A landscape with many valleys, sampled at points; each row gives a point and its height.
From any point a ball takes the steepest step (drop divided by distance) to one of its 2 nearest points. It stops when none of these is lower. Distance is the straight distance between rows; heights are no part of it.
q_218 (h 463): [ 22 -11  -5  16  45  37 -12  11 -11  62  -3 -39 -29  21  14 -33  24   6
 -17 -24 -37 -15 -36 -15  -9 -19 -51 -15  20  -2 -17   6 -36 -54  -9  27
 -14   6 -15  -4  -8   5 -17 -12 -33 -16  29   0 -15 -21 -23 -20  23]
q_597 (h 511): [-12  10  51  24  12  58 -39 -22 -15  34  23 -30   5  14  22  -7  10  37
 -19  10 -37 -24 -38 -23  18  -6 -16 -18  41  16  -4 -19   0 -67  -4 -14
  18 -19  32 -20 -21  -1   8   0 -41 -29  34  -1 -30 -41  -1 -17 -33]
q_810 (h 467): [ 17  -9  10   1   0 -51  37  33  -7  26  -6 -14 -52  18  -5 -16  16   5
 -24  21 -18  24  11  16 -36  16 -51 -17 -44   4 -15  13 -16  21   9 -16
 -11  35  -6 -11  -7   9   2   4   7   1   0  36  42 -23   7   1 -17]
q_396 (h 565): [  2  12  20 -36 -18 -51 -48  -5  48 -34 -11  -5  11 -13  18  10 -35   5
   2   9  19 -35  45  27  17  45 -44  30 -24  45 -15   9  44  25 -37  21
  -1  -7   2  -8  30 -21 -21   1  15 -38 -13   1  26   1  24  24   4]
q_697 (h 279): [ -1 -10   2  30  -1  16  53  -3 -35 -14  40  19 -23  -6 -19  30  13 -13
   2  31  -8  53 -19  -9 -20 -16  32 -18 -17 -22  -4  -9 -10  27  21 -43
 -28  17 -11   7   8  16  26 -10  25  53  -3  22   4  28  -3   7 -22]
q_969 (h 573): [ 11   0  23 -22 -13 -55 -51  -3  36 -21  12 -12 -10  11  11  15 -36  10
  -1  18   1 -34  49  26  27   9 -44  40 -38  36 -13  17  48  11 -47  20
  -1 -13   4   7   0 -33 -15 -10  13 -32  -6  20  44 -17  14  -2  16]
q_127 (h 152): [ 65 -16 -11 -11  31 -25  36  32 -36  20   9 -15 -36   9 -31 -37  39 -14
  10  -5  -6  25 -12  -4  -2  -9 -23 -13 -41 -37 -23   8 -46  -7   6   4
 -11  46 -35   8   9  22 -16 -12  22  16   4  -1   6  30  19   4  30]
q_234 (h 154): [ 44   3 -35 -32  27   7  24   6 -13  26   3  -5  -3  12 -22 -25  50   4
  30 -15  26 -16 -22 -21  -7  20  -5  -1 -18 -44 -13  10 -49  -2  -5   7
  27  74 -13 -20  37  14  -4   4  -1   0 -27  -9 -13  46  -4   3  41]
q_681 (h 464): [ 29  -8   8   1  -8  -8  25  23 -40  41 -13 -18 -24   4 -14 -32  30  47
 -22  -7   0   3  -6   0 -15  23 -27 -15  -5 -17 -23  15 -41  -7  32 -27
  18  71   7 -23 -12  49  17 -18   9 -13  -9   4  -5   4  11  11 -29]
q_648 (h 512): [-38   8 -18 -16  -6 -12  17 -23   8 -22  21  -1  13  43  10  31  -8   5
  -8  65   6  22  46   2  20 -40  33   5 -36  22  20  11  21  34 -18  22
   7 -51  36   0  20 -42   1 -25  18  23   9  20   8 -28  -9 -26   1]
q_975 (h 219): [-15   2  18  21 -22  -5  33  18 -23  27 -10  -8 -14  11   9   2   9  31
 -40  30   2  21  20   5 -28   9  -3 -34  -8  18  15   3  -1  10  15 -24
   3   8  14 -24 -17  15  25   6  18  -2   4  18  -2 -20  11   1 -61]
q_694 (h 357): [ -5   1   0 -10 -31  -7  -7   8  18  -6 -23   2  19 -29 -10  -6  -8  14
 -13  -9  24 -15  21  22 -11  32 -21   6   0   7   9  -5  -1   7   6   8
  17  15   6 -11   5  18   7   0   0 -18 -30 -18  15   8  14  18 -19]
q_660 (h 445): [-29   2   7  -9 -11  16 -30 -27  22 -24 -14  -8  50 -23  21  23 -37  15
  12  13   7 -19  39  -2  14  -2  22  18   5  21  15  -1  31   3  -5  -4
  36 -55  -4 -10  -5 -18 -22  21   3 -10   1  -4  -9 -14  12  -9 -13]
q_386 (h 410): [  6 -14  -1  -7   9   6  -9   8  19  14  -7 -14  -2 -16 -13 -23   1  -7
  13 -30   1 -25  -5   8 -14   8 -20  10   1 -12  -7   4 -25 -12  -4  24
  -5  13  -5   2 -14   7 -17   8 -22 -17  -9 -15  10  -3  -3   0  12]
q_379 (h 594): [ 31 -13  -8 -10   9 -31 -19  25  25 -14   1  -6 -40  -8  -7 -13 -10 -37
   5 -16  -5 -13  10  13  -5   4 -29  27 -43   2  -8  13   4  -4 -27  18
 -24  11 -19  23  -5 -27 -39   1  -2 -17  -5   6  40 -25  -1   0  19]
q_4 (h 330): [ -3   7 -18 -17 -11  -7  -5   3  20   4 -24   2  20 -27  -5 -24   1  19
  17 -21  28 -32  -3   8  -5  54 -23   9  12  -5  -5  -5 -22   3   9   5
  23  35   9 -17  25  29  -3  12  -7 -26 -46 -20   4  18   9  28  -4]
q_134 (h 153): [ -5   5  29  34 -32  -5   0  22 -20  10 -15  -5   6   3   5  -1 -11  35
 -40   2  11   5  25  14  -9  17 -12 -14   6  16  16  -1   1  -7  30 -21
  16  14  11 -28 -24  26  22 -12  13 -17  -9   5  -5 -16  19   7 -60]
q_104 (h 204): [ 42  16 -36 -21  23  14  26   4   6 -26  -1  33   5 -13 -26  14  46 -20
  46 -11  24  36 -64   8  24  16  21   3   4 -47  12  15 -25  33  -4 -10
  -2  61 -21  -2  47  -5 -12  27   5  57  -7 -17  -7  51 -13   2  38]
q_203 (h 361): [-14  19 -31 -48   2   5 -12   0  40  18 -23 -22  34   4   6  -7   2  31
   0 -21  58 -38  11  10 -15  50 -29 -21  -1  20  19   8 -13  10 -24  45
  44  26  14 -14  42   5 -37  42 -12 -29 -37  -9 -17   9  -6  11   2]
q_611 (h 337): [-14  23 -33 -34  14  31 -20  -5  40  22 -34 -14  47 -10   6   0  -6  35
  17 -29  38 -46 -15   9 -14  49  -5 -16  29   3  15   0 -20  -8 -15  29
  33  10  17 -20  44  14 -20  27 -19 -28 -28 -12 -39  21 -20   1  13]
q_546 (h 417): [-14   2   8  23   8 -40  41  38 -22   1  20 -19 -58  20   6  12  -4 -15
 -14  14 -44  38  34   6  -7  -2  -7 -27 -22  23   2  -6  12  10   0 -44
 -30 -30  11 -10  -2 -45  49  12  33  -6  21  43  28 -17  10  -6 -33]
q_443 (h 557): [ -4  14  25 -23 -30 -54 -34  13  24 -28 -18  12   0 -10   6   8 -10   4
 -20  15  25 -20  47  26   3  47 -45  19 -24  39  -6   7  41  30 -15  27
 -11   2  15 -24  27  -7   3 -18  17 -23 -12   6  27  10  22  21   3]
q_591 (h 325): [  8 -19   0  42   0 -11  62  15 -47  -9  27   1 -41   2  -9  11   7 -25
  -1  17 -29  49  -3  -7 -13 -27  22 -29 -24 -19 -25 -12  -5  10  26 -52
 -34   4 -16  18   9  10  45  -5  36  36  16  33  12  30   6  13 -22]
q_563 (h 363): [-17  16  -8 -23   0  39 -22 -17  33   4 -31  -9  64 -29   7   9 -26  39
  16 -13  19 -35 -14  10 -10  24  15  -3  31  10  19  -3  -5  -2 -11  21
  28 -17  11  -9  13  13 -25  26 -28 -18  -7 -16 -31   5  -7  -8   7]
q_962 (h 277): [-15  14  49  33  -6  17 -28  -7 -17   5  10   4   6   6   3 -25  -2  10
 -13 -18 -19  -8   0  -1   1  -9  11   4  48   3  -7 -28  11 -39  27 -19
   4 -20   7 -16 -42  11  37   2 -26 -15   8  -6 -20  -6   1  -2 -17]
q_490 (h 335): [  9  15 -40 -21  18 -33   1   1  32 -19 -21   9  26 -22  14 -27  -4 -12
  58 -13  16 -26 -32  15   7  33  -6  17   8 -12   4  -4 -26   6  -6  -5
  19  39  -1  -1  52  26 -42  30  14 -24 -43 -23   9  22 -14  22  39]
q_344 (h 171): [ 15  -2  31  11   6  -8 -32   9   8  22  12 -14 -11  -1   5 -44   3   2
   5 -47 -34 -22  -4   4  12  -6 -41  30  22 -16 -30  -7  -1 -40  20  13
 -22  15 -22 -10 -30  19  17   0 -24 -26   0 -17   4  -3  11   9   8]
q_75 (h 397): [-10  -9   5  23  27  59 -53 -18 -10   2  20  -3  11   5  19  -1 -13 -15
  15  -6 -39 -20 -29 -32  19 -48   9  12  42  14  -8  -2  13 -42 -26  -1
   7 -76  -8  26 -27 -33 -17   5 -43 -26  34 -10 -18 -28 -15 -19  18]
q_549 (h 564): [-34 -18  -6 -17  16  14  35  -3 -12  45  25 -24  -1  35   7  33   1  17
 -14  59  -8  10 -10 -20 -18 -31  24 -57 -21  26  23  17 -13   5 -37  24
   3 -27  22   7  10 -27 -16  14 -10   2  25  39 -16 -45  -9 -40 -28]
q_871 (h 496): [-57  14 -11  -5 -18  10  15 -34  10 -33  -4   1  33  27  22  50 -15  -6
  -7  44  12  21  38  -4  12 -17  59  14 -17  24  30   7  39  45  -4  15
  10 -58  28 -10  27 -37   6  -8  23  41   0   2  -1 -18 -11 -22  -8]
q_429 (h 669): [ -6  12  28   6  -4 -24 -17   0 -10  22   6   2 -24   3  -6 -33  11 -17
  10 -20 -27  19 -13 -52  26 -22  21  16  38 -23 -25 -11   7 -39  14 -27
  -4  -7 -27  10 -38  35  42 -16 -17  25  27 -27 -30  28  21  36  29]
q_812 (h 308): [ 12  -2 -26  -7   2 -33  -1   7  26 -30 -25  16  13 -41   4 -22 -18 -31
  53 -19   6 -13 -22  16   5  27  -4  27   1 -18  -6  -1 -10   6  -4  -3
  -6  19  -5  15  31   9 -24   8  11 -27 -19 -18  17  15   5  12  32]
q_687 (h 462): [-41  21   0 -13 -35  13 -34 -41   0 -30 -25 -10  60 -13  36  43 -27   9
 -10  13  21 -13  52   3  21   3  34  15   8  21  12   6  49  29   8  -4
  47 -65   2 -24  15 -11 -17  11  13  -5   0  -5 -24  -8  16  -7 -26]
q_219 (h 230): [ 10  -2  -2  14 -25  21  38 -10 -25 -28  17  33   8 -21 -26  43  19   7
   1  18  14  53 -24   1 -17  -5  21  -4 -12 -21   6  -3  -8  35  18 -47
 -16  42   0  -6  11  22  25 -16  19  66  -6   8   0  35   1  16 -11]
q_225 (h 90): [ 23  16  -1 -11 -18  32  30 -12  -9 -32  -4  51  15 -19 -27  30  43   4
  17 -14  19  49 -50  -3   5  17  25   5  25 -33  14  12 -22  30  19 -29
 -16  53  -7  -2  12  18  20   1 -13  80   7 -18 -25  48 -11  25  20]
q_758 (h 740): [ 10   3 -36 -19   6 -38 -19  17  44 -35 -19  17 -24 -26  -2   4 -18 -51
  32  -2   9   4   4  14   2   7   1  20 -27   1   1   7  16  32 -26  19
 -19 -13  11  43  11 -38 -56   6   9 -17  -2  -1  35 -18 -26 -21  33]
q_357 (h 310): [-21  -8 -13   0 -18  22  21 -19  16 -24 -15  27  43 -29  -8  32 -13   0
   7   4  16  14 -14  10 -18   7  38  15  14 -21  17 -15   9  31  19  -8
   0  -5   0   1   4   5   9   0  18  36 -11  -3   4  10 -12  -5   5]
q_816 (h 278): [-33  -6  10  15  25  61 -15 -30 -26   0  32  -6  37  -2   4  32 -23  -8
  17  18 -34 -22 -20 -21   5 -44  41  -9  39  18  16 -14  18 -22 -13  -5
  11 -83   8   5 -12 -53   9  -1 -12 -11  31  -8 -21 -22  -1 -28 -13]
q_859 (h 524): [-18   7  -2 -11 -14 -27  16  -8  23 -24  -1  13   1  32   5  16   4  12
 -17  57  17  33  48  22  -2 -16   2  -7 -45  29  13  10  17  33 -15  29
  -4 -22  28  -4  20 -31   3 -17  12  20   5  20  21 -13 -10 -20   9]
q_955 (h 532): [ -3   6  44  34  16  39 -17  -2 -21  26  29 -42 -17  23  22 -11   4  29
 -20   6 -36 -15 -23  -6  10  -8 -16 -13  32  18 -10 -13  10 -50   1 -27
 -10  -9   7 -17 -33  -6   6  21 -13 -36  31  17  -7 -36  13 -15 -40]
q_939 (h 694): [  5 -16 -11  11  10  16  23 -15 -16 -23  15  32  -7   4 -11   3   3 -38
  22  -3 -20  32 -36 -19  24 -35  49   3  21 -43  -8 -13   4   5  19 -20
 -26 -23 -35  46 -12   5   4 -12   5  52  26  -2 -11  35 -11  14  53]
q_291 (h 231): [-20   8  12  26 -35   8  16  -7 -18   0 -13  20  28  -7  -4  25 -16  27
 -33   7  23  14  17   8 -23   8  27  -6  14   0  26 -14   7  10  28 -20
   9   4   8 -26  -7  25  36 -14  16  14 -16   0  -5  -2   7   7 -46]
q_594 (h 300): [  1  16 -27 -23   9   2 -20  -7  17  27 -27  -2  19  -6   6 -35  -2  45
  17 -41  32 -55 -11  -9   4  47 -25  -2  21  -8 -24   4 -37 -17  13   3
  27  46  20 -30  23  33   4  14 -22 -44 -56 -26 -34  27  -9  23   0]
q_132 (h 734): [ 10 -15 -28  -6  12  -1  -8   5  29 -26 -16  11 -13 -22 -13   7 -15 -48
  20  -9   8   7   0   0  -5 -15  25  14 -20  -8   6   9   3  13 -19  15
 -18 -25   1  44 -16 -31 -57  14   6  -2   7   2  28 -17 -30 -25  29]
q_599 (h 727): [ -3 -10 -32   4  26   7  11  -4  10 -33   3  10 -32  -2 -16  19 -11 -58
  11   5   3  31  -6 -22 -12 -35  51   1 -14  -8  17  -1   6  25 -14  18
 -23 -43  12  51 -15 -41 -37   6  18  15  11   6  24 -14 -46 -33  23]
q_781 (h 439): [ 29   0   5   9 -34  -2  30  14 -44   9  -4   6  -6 -11 -21  -7  23  43
 -24  -1  19  19 -12  -2 -14  14  -7  -9 -10 -17  -3  11 -29  11  19 -40
  17  67   7 -14  -1  58  29 -27  12  11 -12  -4 -12  28  19  22 -35]
q_717 (h 483): [ 34  -7  10 -10  -1 -32  25  29 -20  36 -12 -26 -36   6 -10 -28  25  13
 -18  -5  -4   2   1  12 -37  34 -51 -13 -30  -4 -17  19 -25  10  25 -12
   9  63  -2 -20  -6  34   1 -12   7 -14 -18  13  22  -3  21  14 -24]
q_491 (h 166): [ 34  13  -5   3 -41   5  29  -6 -20 -35  -3  44  11 -23 -37  25  34  15
   6 -11  25  32 -34   5   4  28  11  10  -6 -27  16   8 -18  30  12 -34
  -2  66   0  -6  28  22  28 -11   5  49 -11 -21   0  51  12  30  -8]
q_268 (h 656): [ -4  -8  16  26   3 -10 -21   6 -17   3  21  13 -19  12   2 -32  -4 -42
  18 -24 -34   6   0 -20  19 -37   7  19  33  -9 -26 -20  12 -33  26 -19
 -17 -31 -34  21 -38  10  28 -11 -17   7  21  -9  -7  13  10  12  33]
q_940 (h 422): [-18 -13  18   9   4  21 -29  -8  12 -16   2 -14  20 -12   2   9 -24  -3
  16   3  -9 -17  22   3   2 -15   4  23   4  16   2  -4  14 -13  -3  -2
  12 -38  -1  -2 -29 -28 -14  19 -10 -17   8  -9   5 -16   5  -9  -6]
q_86 (h 375): [-16  23 -16 -41 -17  -8  -5   0   9   7 -38  -4  43   0   4   0  15  32
 -31 -11  68 -18  27  22   0  57 -32 -30  -4  22  13   5  -4  25 -11  40
  37  36  18 -19  36  23 -14  12  -3 -15 -47 -12 -13   7   7  24 -22]
q_137 (h 489): [ -9  -4  28  19  29  48 -43 -12  -6  47  12 -29 -13  15  24 -28  13  15
 -17  -9 -36 -20 -40 -19   4 -24 -34 -11  37   9 -11  -3 -16 -67  -7   9
  -1 -14   8  -5 -20   0  -2 -10 -48 -19  33 -19 -21 -21 -21 -22   4]
q_145 (h 479): [-62  15  -3  -4 -33  18  -3 -45 -16 -24 -17 -12  45  14  35  55 -13  12
 -19  31  24  -2  51  -6  22 -15  58   6  -4  17  25  11  47  33   7   3
  29 -58  17 -23  22 -22   4  -1  22  24   0  -6 -18 -15   6  -8 -32]
q_552 (h 215): [ 43  -6  -7   2  -9 -26  19  17 -23 -14  10   5 -25 -18 -35 -25  29 -21
  20  -7 -12  26 -13   1  14   1 -12  16 -28 -30 -17   6 -27  -4   6  -8
 -12  36 -29   7  16  20   6 -18  13  15  12 -16  14  46  25  25  34]
q_878 (h 221): [ -1  25  38  48 -33  -3 -24  14 -26   1  -5   9  16   1  14  -6  -9  40
 -39 -16  10 -10  22   7  13  20  -1  -7  36  10   9 -22   7 -23  28 -38
  23  15  20 -39 -39  31  37 -18  -5 -26 -13  -6 -28 -14  13   5 -56]
q_260 (h 686): [  6   3   4   5  -1   9  20 -16 -16 -24  14  30 -11   8 -14   3  14 -22
  11 -10 -17  48 -32 -33  26 -22  46  10  24 -29  -5  -1   8  -6  11 -29
 -25  -7 -42  21 -19  12  30 -15  -5  71  42 -22 -25  52   0  39  43]
q_136 (h 623): [ 37 -12 -12  15  27  19 -36  16   2  11   8 -14 -48  -5  10 -21  -1 -39
   9 -43 -16 -14  -7 -15  11 -41  -2  13  11  -1 -16   6  -7 -38  -5  32
 -40 -36 -39  47 -44 -15 -41   2  -8 -15  19  -3   9 -19  -5  -6  28]
q_157 (h 198): [ 42   5 -51 -27  27   9  25   9   4  -2   5  12   8  -2 -24  -5  44 -12
  43  -6  33   1 -43 -10   3  21  14   1 -11 -47   5   8 -32  17 -14   1
  26  72 -17  -1  49   4 -16  23   7  19 -28  -8  -9  44 -12  -6  41]
q_34 (h 536): [ -8  -6   9  -8 -15 -41   7  22  22  -9  -7  11 -14   8 -14   1  -4  -8
 -19  26   7  15  36  20 -26   9 -23  -2 -43  14   9   6   8  32  -8  14
  -4   1  20  -3   8 -11   2  -9   9   8   0   9  37  -6  -3  -4   2]
q_619 (h 677): [ 17  12  18  -3 -15 -14   8  -3 -12  -9   6  19 -17  -1 -29 -23  30  -6
   9 -25 -11  33 -18 -32  25  -8  25  17  18 -26  -7   8  -8 -27  10 -21
 -17  22 -35   8 -12  34  36 -16 -10  42  32 -34 -28  53  18  50  28]
q_74 (h 547): [-10   6  22  -4 -33 -44 -12  14  10 -18 -18  12  -7   2   4  14  -9   8
 -27  26  15   8  57  20 -15  24 -28   6 -31  37   5   3  33  29  -4   7
   1  -5  21 -23   7  -9  17 -24  25  -6  -1  15  24   5  13  13 -14]
q_764 (h 350): [-20  31  -5 -31 -40 -20   2 -10  -3 -12 -51  15  40  -5  13  20  13  19
 -52   2  70   3  41  39   5  40  -5 -22 -20  23  23   9  18  38 -11  52
  26  22  24 -19  43  25  -7  -6   7   7 -27  -5 -14   2  12  19 -29]
q_194 (h 552): [  5  10  55  49  -3  19 -14  12 -26  14   9 -33 -14  28  20 -15   1  37
 -23  -7 -24  -5   2   0  14   6 -20 -12  30  20   0 -28  17 -33  20 -44
   2   5   9 -29 -45  -3  25  23   1 -34  24  18  -8 -32  23  -2 -61]
q_801 (h 272): [-23 -12  -4  26  25  65  10 -28 -15  23  15   7  11  10   0   5  -6 -15
  -6   0 -36   4 -51 -16 -21 -28  32 -29  47   4  12 -14 -20 -36  -2   6
 -10 -36   0  26   7 -17  15 -16 -27  22  33 -11 -22  -7 -31 -16   5]
q_193 (h 550): [-10 -17 -18  -8  24 -10  42  17   5  20  28  -6 -34  46   1  15  -1   3
 -18  46  -4  30   5 -10 -16 -38  16 -49 -34  18  17  19 -15  18 -31  13
 -20 -22  16  21  -2 -35 -21  18  -5   7  21  37   2 -38 -20 -36 -17]
q_602 (h 642): [ 13  -6   4  34  21   1 -28  22  -7   2  15  11 -30   9  14 -30 -11 -50
  13 -40 -34   0  -1 -22  23 -47   2  11  26  -5 -20 -18  16 -37  16   1
 -36 -56 -47  36 -46 -16   1  -5  -2  -7  22 -10   1  -4   5   2  33]
q_454 (h 89): [ 58  -4 -22 -24  42  -4  27  20 -27  33   7  -7 -25  10 -32 -41  50  -3
  18 -24   1   0 -16 -18   5  -1 -17  -4 -24 -41 -22  16 -54 -22  -1  13
   0  53 -32  -5  14  23  -1 -14   9   0  -7 -14 -21  38  15   4  43]
q_797 (h 413): [ 17  -7  -8 -12 -17  -2  33  12 -21  15  -7  -2   1  -5 -34   1  25  14
  -8  12  19   7  -9   7 -24  18  -6 -10 -22 -23   2  -1 -35  24  11 -10
  22  60  10  -8  25  45   8 -12   5  16 -34  -2   6  25   9  14  -8]
q_753 (h 745): [ 12   6  -1 -22  -6 -53 -38  18  51 -53 -18  17 -17 -22  14   6 -35 -40
  37 -11  -6 -13  18  14   7  23 -15  40 -15  16 -12  11  32  26 -35   4
 -28 -20   8  25  10 -47 -42   0  26 -37   3  -6  39 -17  -2  -6  28]
q_683 (h 383): [  3 -12  16   2 -14 -13 -21  15  19  -4  -6 -10   2 -23  -8 -15 -14  -4
   0 -16   0 -27  16  18  -9  23 -38  26 -10  12  -6  -1   4  -6   1   7
   5  10  -5  -6  -7   0  -2   9 -10 -25 -14 -11  30  -8  11  15  -7]
q_364 (h 448): [  5  -4  10  18   6 -50  32  27  -2  12   7 -20 -67  29  12  -8   3   0
 -30  24 -32  29  18  19 -17   9 -39 -23 -36  15  -8  11   4  12   0 -26
 -21   6  -7  -6 -17 -24  16  13  12 -10  14  47  38 -29   8  -1 -31]
q_938 (h 264): [ -8  -4   2   3 -22  17  16 -19  -5  -9 -11  24  29 -25 -18   9  -6  14
   5  -4  10   1 -21   1 -12   4  29  11  26 -21   5  -9  -3   7  20 -19
   8  16   6  -1  -4  31  28 -13  -3  21 -14  -8 -19  26  -4  12   4]
q_789 (h 266): [ 34  -8 -21  -7  -4 -37   3  13   6 -15  -3  12 -15 -26  -7 -38  12 -34
  43 -22 -10  -8 -14   5  31   9 -12  30  -9 -28 -21  -8 -15 -14  -2  -4
 -18  23 -31  12  12  18  -5 -10   7 -18  -3 -20  12  31  25  26  41]
q_649 (h 540): [  0 -20 -21 -27  12 -27  19   1  20  20  28 -13 -20  50   0   2   5  15
 -15  44  12  23  20   6  -4 -39  -9 -29 -52  32  12  22  -9  22 -29  26
   2 -11  17  21  -3 -27 -36   5  -8  -3  10  39   8 -43 -26 -45   5]
q_849 (h 348): [-31  11  -6 -14 -12  31   6 -23  25  -9 -34  11  61 -22   3  21 -22  25
  -4   0  29  -5   5   7 -16  18  36  -1  16   4  29  -3   3  19   4  16
  16 -20   9 -11  13  12 -12  14  -8  12  -7 -14 -15   7 -11  -7  -8]
q_53 (h 284): [  4  16  43  43 -21 -15 -22   7 -36  11   6  15  -3  11   5 -31  -2  12
 -21 -19 -13   2   4  -8  11   0   3   4  46   4 -13 -30   8 -35  39 -50
   6  19  17 -29 -47  36  57 -11 -14 -12   0   2 -31  -1  16  15 -36]
q_164 (h 344): [-23 -12  20  20  32  60 -41 -18 -21  13  44 -21  17   3  14  17 -14  -4
  14  22 -42 -38 -19 -20  18 -46   6  -7  37  13   0 -18  20 -48 -17  -3
  17 -62   7   4 -21 -32  -8   4 -22 -28  21   2 -14 -38   0 -29 -16]
q_246 (h 155): [ 28   2 -17 -22   8  25  27 -11  -1 -24   2  38   3 -10 -22  14  32  -9
  33 -14   4  39 -55  -5  23   4  28   7  15 -46   7  10 -14  18   2 -13
 -11  38 -21  10  15  12   5   4 -12  59  14 -12 -23  47 -11  14  42]
q_117 (h 205): [-14  -1  19  19 -13  12   3 -11 -13  -4  -6  15  13 -12 -11 -10 -13   0
   1  -5 -11  -5  -8   0 -10 -12  23  19  35 -10  -5 -21   5 -17  28 -15
   5 -11   1  -1 -26  19  32 -10 -21   6  -1 -11 -17  16  -1   7   8]
q_865 (h 289): [-26  15  -9   4 -40  -1  -2 -13   3 -21 -36  19  48 -26  11  35 -15  16
 -42  11  40   9  35  16  -8  28  21  -3  -1   7  29 -10  30  34  14   7
  14  -2   6 -19  15  18   6 -16  21  10 -22 -11  -2  13   8   9 -33]
q_748 (h 434): [  1  -9  18  16  16  40 -41  -4   5  -7  16 -11   9  -8   8  -6 -23  -6
   9 -17 -27 -25  -3  -6   6 -30  -6  19  22  11 -11   5   3 -31 -14   7
  -3 -43 -19  16 -34 -23 -22  20 -34 -31  18  -2  -2 -18  -4 -13  10]
q_95 (h 718): [-24  -9 -33  23  35  16  34  -9  -6 -52  25  21 -24   3 -14  37 -22 -61
  11   4  -7  40 -14 -19  -7 -35  57  -2   1 -22   9 -11  10  35  13  -7
 -40 -54   8  42 -10 -50  -3  -8  42  33  10   4  18  -1 -32 -30  10]
q_698 (h 577): [-42 -13   3 -18  10  12   9 -15  -7  46  24 -34  14  32  34  27 -16  12
 -10  62 -10 -24   9 -17  -2 -34  16 -37  -8  27  18   8  18  -9 -18  29
  18 -39  23  -6   1 -18 -12  13  -1 -10  13  34 -19 -58   7 -35 -35]
q_410 (h 232): [ 24   4   8  -9  22   3 -30   2  11  53  -1 -24 -20   8   6 -43  15  17
   5 -55 -19 -47 -17  -4   8   8 -51  14  13 -21 -32   4 -21 -43   3  28
 -13  38  -4 -18 -15  15   6  -3 -25 -38  -8 -26 -10  -3  -2   6  14]
q_850 (h 270): [ 10  11 -13 -19  22   0 -33 -11  30  40 -12 -15   2  -1   8 -47   8  30
  22 -55   7 -64 -17  -5  13  34 -45  16  20  -9 -31   3 -30 -34  -2  22
   6  47  10 -33   1  17   1  15 -24 -42 -33 -25 -16   6  -7  19   6]
q_278 (h 323): [-19  22 -15 -23 -40 -28   7 -14  13 -27 -44  30  48 -31  14  28   1   6
 -30   7  53  11  26  25  -7  50   1  -5  -8   6  16  -8  36  53   2  24
  16  12  18 -11  52  20   0 -10  24  12 -27  -9   3  16   3  11 -14]
q_653 (h 706): [-13 -24 -19  30  18  24  33  -7 -24 -26  27  28 -17  12  -9  17 -20 -57
  17  -5 -23  32 -22 -25   6 -49  54 -10  22 -28  -7 -23  12  10  32 -14
 -42 -48 -21  48 -16 -23  20 -18  30  38  20   3   0  21 -11  -8  25]
q_235 (h 589): [-21 -18   8 -32  15  -9  -4 -13  13  57  25 -39  13  36  34   8 -11  28
 -23  47  -2 -32  18   0   1 -29 -23 -29 -15  38   9  12  12  -8 -19  48
  23 -14  17   2 -11   2 -34  15  -7 -10  -5  45  -3 -64  -8 -33 -15]
q_407 (h 608): [ 36 -15  -9  11  15  -7 -26  20  11 -14  -6  -2 -40 -13   3 -20  -9 -53
  15 -41 -10  -9   9  13   4 -23 -16  31 -15  -5 -19   5  -4 -22  -2  23
 -33 -19 -38  36 -31 -16 -35   0   2 -20   1  -2  29 -19  -6  -3  21]
q_63 (h 378): [-11 -10   1  42  11 -30  52  27 -37 -11  22  -9 -49   1  -5   7  -8 -40
  -1   3 -42  33  18  -2 -16 -22   5 -37 -12   6 -12 -20   9   3  20 -49
 -40 -26  -1   6   4 -21  50  -4  36  13  17  35  21  -2   5  -6 -23]
q_626 (h 387): [ -4  -7 -14 -22 -13  -8  19   4  11  -1 -16   5  19 -21 -28  -3   8  -3
   4   3  20  -5  -1   9 -27  25   3  -6 -19 -21   8  -9 -11  29   1  11
  18  30   1   2  18  21  -7   3   4  12 -32  -6  19  16  -4  -1   5]
q_68 (h 194): [-40  -9   2  21  18  77  -1 -40 -11   3   8  17  42  -6   9  30 -21   2
   5  12 -26  -5 -40 -15 -10 -22  49  -9  46  12  23 -14   1 -27 -13   1
   6 -60   3   8   0 -33  11  -5 -32  11  25 -11 -29  -5 -27 -21   3]
q_747 (h 582): [ 25  -4   3 -16   1 -52 -33  15  39 -21  15  -2 -42  17   2   6 -17  -9
  -1  15  -4 -10  34  20  12 -12 -35  28 -55  25  -5  19  26  13 -50  15
 -18  -6   5  27  -5 -38 -29 -19   1 -22   6  17  51 -30  -1 -14  21]
q_534 (h 598): [-24 -11  16 -19   7 -28 -16 -22  10  24  21 -31   7  40  42  16 -24  25
 -26  45 -10 -27  41  18  22 -27 -17  -7 -25  33  -1   7  40  -1  -3  25
  20 -26  19  -5 -18  -7  -6   7   9 -13 -11  41  16 -57  10 -22 -28]
q_708 (h 437): [ 23 -23  -5   2  27  27 -19  14   8  40   7 -41 -19   7   1 -21   4   2
  -4 -28 -14 -27 -12  -8 -16 -12 -34   4  -1  -1  -8  21 -31 -35 -17  32
  -6   8 -10   5 -19   1 -37  12 -25 -21   8   1  -4 -23 -15 -17  16]

For each start below, name the point where the ball stops.
q_137 | q_344
q_268 | q_940
q_490 | q_454
q_717 | q_344
q_86 | q_134
q_758 | q_940
q_753 | q_940
q_810 | q_225
